Points on a hilly landscape, in no order, each with its height.
From any point a ball rolls to the lowest of the 4 points nearest to it. It stops when none of these is lower. Distance is the straight distance between rows; heights are no part of it.
K36: [123 131  87 112 149 147 142  92 156 125 120 108 141 115 132 116 149 139
 149 160 120 140 125]  (h 2.70)
K729: [ 82 105 165 158 121  91 157 128  91 127 119 105 163 111 130 201  90  97
 143 106 119 107 142]  (h 3.35)
K863: [121 114 185 152 115  84 176  67  84 136 142 131 140 123 116 205  82 127
 112  90 145  91 131]  (h 3.80)
K190: [185 129  69  95 171 186 149 110 158 125 133 173 122 137 132  64 116 130
 106 117 140 164 111]  (h 5.11)
K596: [ 79 108 149 141  80  64 152 141  84 158 106  88 142 128 138 204  75 104
 103 104 140 105 155]  (h 4.03)
K80: [ 85 163 141 113  94  96 173 135 110 156 141 127 125 119 102 128 111 131
 164  90 133 132  94]  (h 3.95)
K947: [ 86 142 186 181 146  92 166  46 103  93 115 136 196  75 116 157  95  92
 159 161  92 102 104]  (h 2.29)
K96: [111 130 180 137 115  83 185  55  84 121 156 143 150  85 113 193  95 137
 123 124 141  79 101]  (h 3.69)
K402: [121 133 115 116 123  94 185  53 127 130 131 106 138 102 135 156 124 154
 114 139 133 101 107]  (h 4.28)
K604: [132 164 135 102 185 135 150  76 154 140 134 149 162 109  98  99 131 134
 161 131 131 149  87]  (h 6.26)
K764: [193 115  67 101 124 186 148 165 137 135 124 145  98 161 138  82 116 137
  96 128 133 151 124]  (h 3.63)
K149: [ 47 135 176 156  83  77 158 156  83 137 135 107 153 114 111 164  90 101
 151  87 119 111 109]  (h 2.20)
K423: [113 148 172 133 132 104 182  62 114 133 145 135 145 101  99 147 110 142
 139 112 137 105  86]  (h 4.31)
K235: [ 62 143 146 138  96  64 187 103 103 136 122  97 152  87 120 163  92 127
 138 118 135  94  92]  (h 2.01)
K432: [ 64 156 119 134  96  81 166 140 116 151 128  72 149  97 135 141 107 129
 160 138 120 119  94]  (h 1.27)
K838: [130 110  69 152  90 142  93 132 111 121 128  99  90 134 147 133 141 149
 104 131 139 107 165]  (h 2.26)
K981: [139  97 123 121 152 147 120 100 132 129 140 151 108 151 136 136 129 135
 113 111 139 131 148]  (h 4.32)
K932: [177 119 117 143 107 159  84 213 145 106 105 125  91 146 168  74 181 158
  82 137  96 114 146]  (h 1.64)
K298: [164 131  38 125 128 179 121 129 142 106 113 124 113 112 139  56 164 148
 116 166 123 147 120]  (h 1.65)
K328: [203 117  82 182  64 167  94 208 110 123 105 113  64 163 164  65 157 166
  42 118 133 118 154]  (h 1.88)
K334: [ 62 134  99 134  77  54 192 107 112 140 116  57 155  85 142 153 102 128
 121 155 128  98 107]  (h 1.45)
K75: [134 104  98 135  72 137 106 178 104 149 119  98  80 157 153 168 131 142
  84 140 127 109 179]  (h 2.46)
K725: [156 136 152  98 194 150  92 111 165 127 143 177 147 150 112 107 117 117
 131 112 147 159 123]  (h 1.43)
K645: [137  89 159 137 133 132  88 177 127 118 128 119 117 161 140 160 154 115
 133 139 111 123 172]  (h 2.80)
K302: [123 110 212 148 165 106 135  95 101 123 143 169 157 140 104 181  98 112
 144  79 133 123 133]  (h 2.19)
K880: [ 93 142 167 125  81  72 163 125  81 169 127 125 120 144  92 174  92 126
 125  66 144 121 123]  (h 4.47)
K678: [100  95 146 166 123  78 173  43  77  95 123 119 135  76 122 190 118 131
 105 153 125  68 133]  (h 4.29)
K575: [172 151  92 105 146 163 118 186 175 117 101 136 134 126 150  51 169 145
 122 200  88 129 106]  (h 4.54)
K60: [148 141 100 111 169 161  67 121 184  96 114 162 141 111 124  66 162 122
 130 187 132 156 125]  (h 1.36)
K695: [109 156  77  92  97 127 169 144 129 158 120  83 116 120 138 126 110 149
 140 141 132 128 114]  (h 1.69)
K608: [109 160 167 105  72  83 194  67  80 141 155 162 115 105  83 140 100 146
 115  87 159  97  75]  (h 5.14)
K72: [ 74 115 141 165 141 114 130 122 121  99 101  87 175  90 144 169 134  83
 169 177  91 121 141]  (h 2.35)
K503: [164 133 137  96 162 161  89 172 159 120 142 149 125 155 138 100 148 118
 129 156 123 148 128]  (h 3.36)
K155: [ 90 104 109 164 131  91 147  52 112 102 109 100 147  84 126 156 148 126
 129 161 110  93 129]  (h 3.73)
K582: [139 102 135 176 143 134  38 140 123 100 142 133 105 129 135 132 164 120
 113 111 146 119 183]  (h 3.45)
K279: [192 108 139 105 175 146  57 139 168 101 141 204 101 150 137  81 128 101
 101 119 146 177 138]  (h 3.75)
K963: [121 121 102 113 125 144 124 139 138 127 121 104 121 129 150 130 146 142
 134 153 124 129 145]  (h 2.02)
K125: [111 120 189 131 133 108 127 147 115 139 141 123 151 137 122 169 114 103
 159 102 121 140 135]  (h 4.36)
K576: [127 129 143 109 158 137 123 122 145 134 140 132 135 138 129 137 124 126
 149 125 136 140 132]  (h 3.64)
K772: [137 118 120 121 129 158  91 171 147 120 120 105 127 131 156 105 175 144
 129 180  94 125 137]  (h 1.62)
K57: [132 165 111  91 160 155 139 149 159 153 131 122 145 125 121  86 131 132
 156 146 126 155  97]  (h 4.42)
K148: [119  83 147 143 150 124 117 102 120 119 135 138 130 135 140 180 123 128
 134 115 134 119 161]  (h 3.52)
K889: [ 63 132 195 121  76  93 135 167  84 152 137 153 125 141  87 139 118  94
 179  67 122 142 113]  (h 5.33)
K161: [100 112 137 162 161 123 104  57 149  89 104 123 171  95 117 136 144 101
 161 184 119 125 143]  (h 4.04)
K541: [196 145 126  96 166 168 126 180 156 142 148 167 115 174 140  80 116 120
 118 121 123 164 114]  (h 4.48)
K908: [ 90  88 156 179 161 111 119 107  94  92 110 114 170 103 132 199 119  87
 137 134  97 102 171]  (h 2.82)
K664: [162 108 153 150 122 128  46 212 151 108 112 134  97 160 161 116 189 143
  97 133 104 108 161]  (h 2.05)
K690: [143 117 188 125 172 118 120  93 137 126 148 160 139 155 104 155 104 115
 142  83 142 140 148]  (h 3.04)
K99: [174 146 100  96 110 165 163 187 124 172 128 119  96 181 137 116 101 133
 104 114 131 149 121]  (h 4.91)
K547: [158 109 106 116 174 165  97  93 156 112 137 163 117 132 129 101 139 129
 104 114 140 151 144]  (h 4.07)
K364: [ 80 121 164 158 136  98 158 103 109 121 126 112 169 100 125 169 106 107
 161 130 113 116 116]  (h 3.15)
K993: [114 145 195 118 124 115 116 187 109 147 152 148 139 156  91 138 119 100
 183  81 118 151 121]  (h 5.00)
K578: [116 104  74 139 117 116 127  83 115 126 118 103 109 117 131 153 148 162
 107 123 146 105 164]  (h 2.62)
K67: [126 121  50 128 103 145 135 108 129 124 114  97 102 115 141 124 144 159
 121 144 135 118 150]  (h 2.36)
K571: [186 121  60 180 108 179  81 126 115 103 151 143  84 136 144  69 136 145
  67  84 175 138 165]  (h 2.34)
K91: [198 112 145 122 130 153 103 217 166 121 114 154  85 186 167  83 154 135
  74 123 101 136 143]  (h 1.91)
K256: [ 82 142 167 136 130 113 138 157 128 125 132  96 168 107 129 152 118 100
 180 147 111 135 112]  (h 2.45)
K739: [162 118 116 108 117 158 112 179 139 141 129 128  96 164 157 124 139 141
 109 137 119 136 148]  (h 4.15)
K446: [116 119 167 134 168 122 140  47 147 113 122 141 167 112 111 144 122 130
 148 135 131 121 120]  (h 4.64)
K114: [135 149 153 110 165 121 148  92 137 139 146 145 144 133 102 133 118 136
 152  92 136 136 112]  (h 4.40)
K964: [124 114 130 117 113 132 133 150 121 161 136 106 120 163 140 167 112 130
 119 115 131 137 157]  (h 3.99)
K701: [162 129 103  95 131 154 138 148 140 156 137 139 114 161 132 121 117 132
 125 120 133 145 129]  (h 3.89)
K514: [ 82 114 159 176 137  81 177  45  92 100 122 104 169  67 125 162 111 112
 128 165 107  89 108]  (h 3.19)
K791: [ 95 118 169 136  94  94 144 163 100 153 133 100 134 147 129 196  96 104
 138 106 128 123 148]  (h 3.37)
K186: [153 112  60 114 118 164 133 128 127 131 125 120  92 146 140 114 137 155
 104 125 127 133 141]  (h 2.49)
K747: [150 174 130  90 178 161 103 165 189 127 118 146 157 123 125  65 144 124
 154 191 112 162  93]  (h 4.82)
K109: [161 133  88 156 127 160  49 141 150  96 124 125 117 106 139  75 176 129
 113 158 135 128 142]  (h 1.55)
K448: [ 45 145 176 137  98  79 166 104  98 117 128 142 147  81  86 109 118 106
 189 103 102 122  58]  (h 4.92)
K274: [ 93 154 125 110  91  87 179 115 107 163 126 104 132 123 115 144 104 149
 128 100 149 122 102]  (h 3.34)
K379: [133 103 105 141 152 147  74  98 152 108 125 134 124 120 122 109 156 121
 133 151 140 138 150]  (h 4.11)
K189: [132 133 151 116 117 100 177  66 105 159 138 144 114 148 115 177  92 155
 104  89 154 114 126]  (h 4.49)
K724: [ 43 126 152 176 110  69 163 141  87 111 119  71 180  82 138 172  90  90
 156 136  92 108 109]  (h 2.91)
K639: [110 148 170 110 131 114 138 139 112 151 148 144 143 149  97 141 118 121
 175  75 139 147 113]  (h 5.07)
K989: [164 111  76 147 118 164  81 145 120 114 141 129  95 142 144  98 166 144
  94 114 141 124 157]  (h 2.06)
K70: [165 172 146  88 155 155 122 216 162 139 121 145 138 141 132  78 145 131
 144 160 103 140  95]  (h 4.21)
K712: [104  76 141 160 149 130  82 127 118 104 125 122 137 123 127 172 144 102
 139 139 127 116 179]  (h 3.32)
K260: [181 141  75  90 133 183 169 177 156 144 133 136 120 145 146  68 126 141
 119 146 118 141 100]  (h 4.46)
K643: [164 140  95 153 113 162  63 177 141 102 114 114 105 111 146  71 189 148
 104 170 108 110 135]  (h 1.40)
K366: [198 106 101 118  83 177 136 201 129 144 101 128  71 184 153  91 118 141
  69 131 120 136 146]  (h 4.09)
K704: [125 157 162 111  81  83 179  97  87 177 137 154  97 156  89 165  83 140
 101  50 158 128 112]  (h 4.86)
K828: [151 136  44 168 117 173  91 117 135  96 132 114 105 108 137  68 164 158
 108 132 148 126 132]  (h 1.79)
K707: [ 83 136 136 132 128 115 141 138 139 129 116  81 163  97 143 136 137 109
 176 175 104 136 111]  (h 2.18)
K215: [150 157 100 133 143 148  48 164 181  82  95 136 134  97 140  61 189 129
 123 202 107 130 118]  (h 1.63)
K624: [123 116  92 121 136 131 154  75 138 130 122 116 121 125 133 144 136 154
 116 136 138 120 131]  (h 3.39)
K867: [160 124 125 120 154 150  51 150 176  94 126 161 122 125 138  85 165 122
 123 172 123 146 131]  (h 2.23)
K130: [156 128  58 115  97 171 130 173 131 129 105  91 103 131 154  91 157 170
 105 169 103 124 132]  (h 2.40)
K510: [153 158 128  88 191 159 101 112 186 117 131 173 145 127 115  76 124 115
 145 152 144 170 109]  (h 4.98)
K967: [115 136 125 122 165 135 113  97 171 116 112 124 158 107 123 110 142 121
 154 180 119 144 119]  (h 3.47)
K501: [126 126  92 149 154 142  86  76 165  83 114 139 144 100 115  96 169 134
 131 164 136 137 139]  (h 4.05)
K463: [184 152  98  88 179 176 104 146 181 112 123 181 141 118 132  52 133 113
 120 168 124 177  97]  (h 5.35)
K591: [177 119 136 142 139 148  28 163 153  95 132 163  96 135 142  92 163 120
  92 122 134 144 157]  (h 2.72)
K990: [180 116  59 119 139 182 111 134 148 107 127 152 102 127 139  59 145 138
 100 135 134 150 131]  (h 2.67)
K152: [188 112 108 108 126 172 115 163 136 138 140 145  82 182 148  99 121 124
  88 108 132 152 149]  (h 3.57)
K296: [104 165 145 113 134 126 150 168 135 155 137 115 143 128 114 115 130 122
 175 124 123 136 100]  (h 2.10)
K290: [107 121 136 123 128 141 107 159 140 124 121  91 143 126 153 152 149 113
 152 163 106 124 141]  (h 1.92)
K363: [100 168 141 108  98  87 198  75 107 144 143 142 123  96  90 116 119 153
 140 113 142 105  55]  (h 5.08)
K383: [121 161 129 100 108 133 152 174 118 172 140 131 118 150 112 126 110 127
 150  91 134 144 108]  (h 4.06)
K127: [138 171  87  81 111 149 176 168 127 177 130 127 117 146 118  99 110 143
 130 114 133 142  96]  (h 3.74)
K755: [ 99  91 135 148 128  92 163  63  92 115 123 123 133 105 134 197 116 135
 110 123 139  88 152]  (h 4.19)
K488: [133 158 140 105 123 124 163 138 117 165 144 149 107 168 102 132  99 132
 140  68 145 150 117]  (h 5.02)
K14: [134  84  97 147 116 131 102  93 115 121 134 137  90 154 136 160 133 139
  98  99 149 117 179]  (h 3.42)
K648: [117 124 182 131 126  94 168  79  95 142 148 151 138 124 101 169  97 142
 135  88 148 110 110]  (h 4.08)
K795: [ 88 128 158 141 101  61 187  83  90 139 133 112 147  93 123 187  87 133
 115 114 138  80 114]  (h 2.93)
K745: [ 89 138  76 112 106 103 172 114 138 146 114  70 135 100 147 143 130 146
 134 158 125 120 118]  (h 1.19)
K813: [ 95 155 158 101  71  91 146 175  93 186 135 136  98 166  95 141 104 118
 149  74 143 138 114]  (h 5.32)
K898: [112  93 139 138  83 119 112 180 108 147 120  97 105 151 163 189 138 119
 119 138 117 110 185]  (h 2.77)
K783: [ 79 122 132 124  98  93 154 138 110 145 122  70 137 113 145 171 109 124
 138 139 126 117 127]  (h 1.66)
K321: [ 83 136 209 146 119  88 157  99  82 123 142 158 152 112  79 150  99 111
 158  69 114 113 101]  (h 4.45)
K211: [108 115 183 140 129 101 147 105 109 149 137 136 140 147 112 183  97 118
 140  79 144 131 139]  (h 3.38)
K500: [187  89  73 136 120 173 123 120 127 122 137 156  66 170 131  79 119 130
  72  92 155 155 159]  (h 2.81)
K424: [135 150  97  96 142 140 177  97 134 148 130 129 131 137 122 114 118 145
 135 111 135 136 105]  (h 5.20)
K103: [147 123 142 112 179 146  87  87 172 103 132 166 150 132 117 109 136 116
 134 136 133 153 134]  (h 3.62)
K558: [103 114 101 162 137 128  90  96 141 103 106 104 151  96 126 127 165 115
 155 191 117 125 137]  (h 3.92)
K928: [147  99 177 121 167 137  84 123 146 114 141 149 142 149 128 148 127 109
 138 122 132 145 158]  (h 1.48)
K731: [166 156 108 173 151 146   4 138 152  84 135 150 137  93 132  80 165 120
 102 142 160 134 141]  (h 1.87)
K17: [156 146 174 106 129 143 115 214 138 153 136 128 108 177 140 127 130 128
 135 124 111 142 129]  (h 4.96)

Where does a ball stop that starts at each point below?
K755 -> K745
K889 -> K745
K75 -> K643
K981 -> K643
K366 -> K643
K161 -> K643
K747 -> K60
K423 -> K745
K908 -> K745
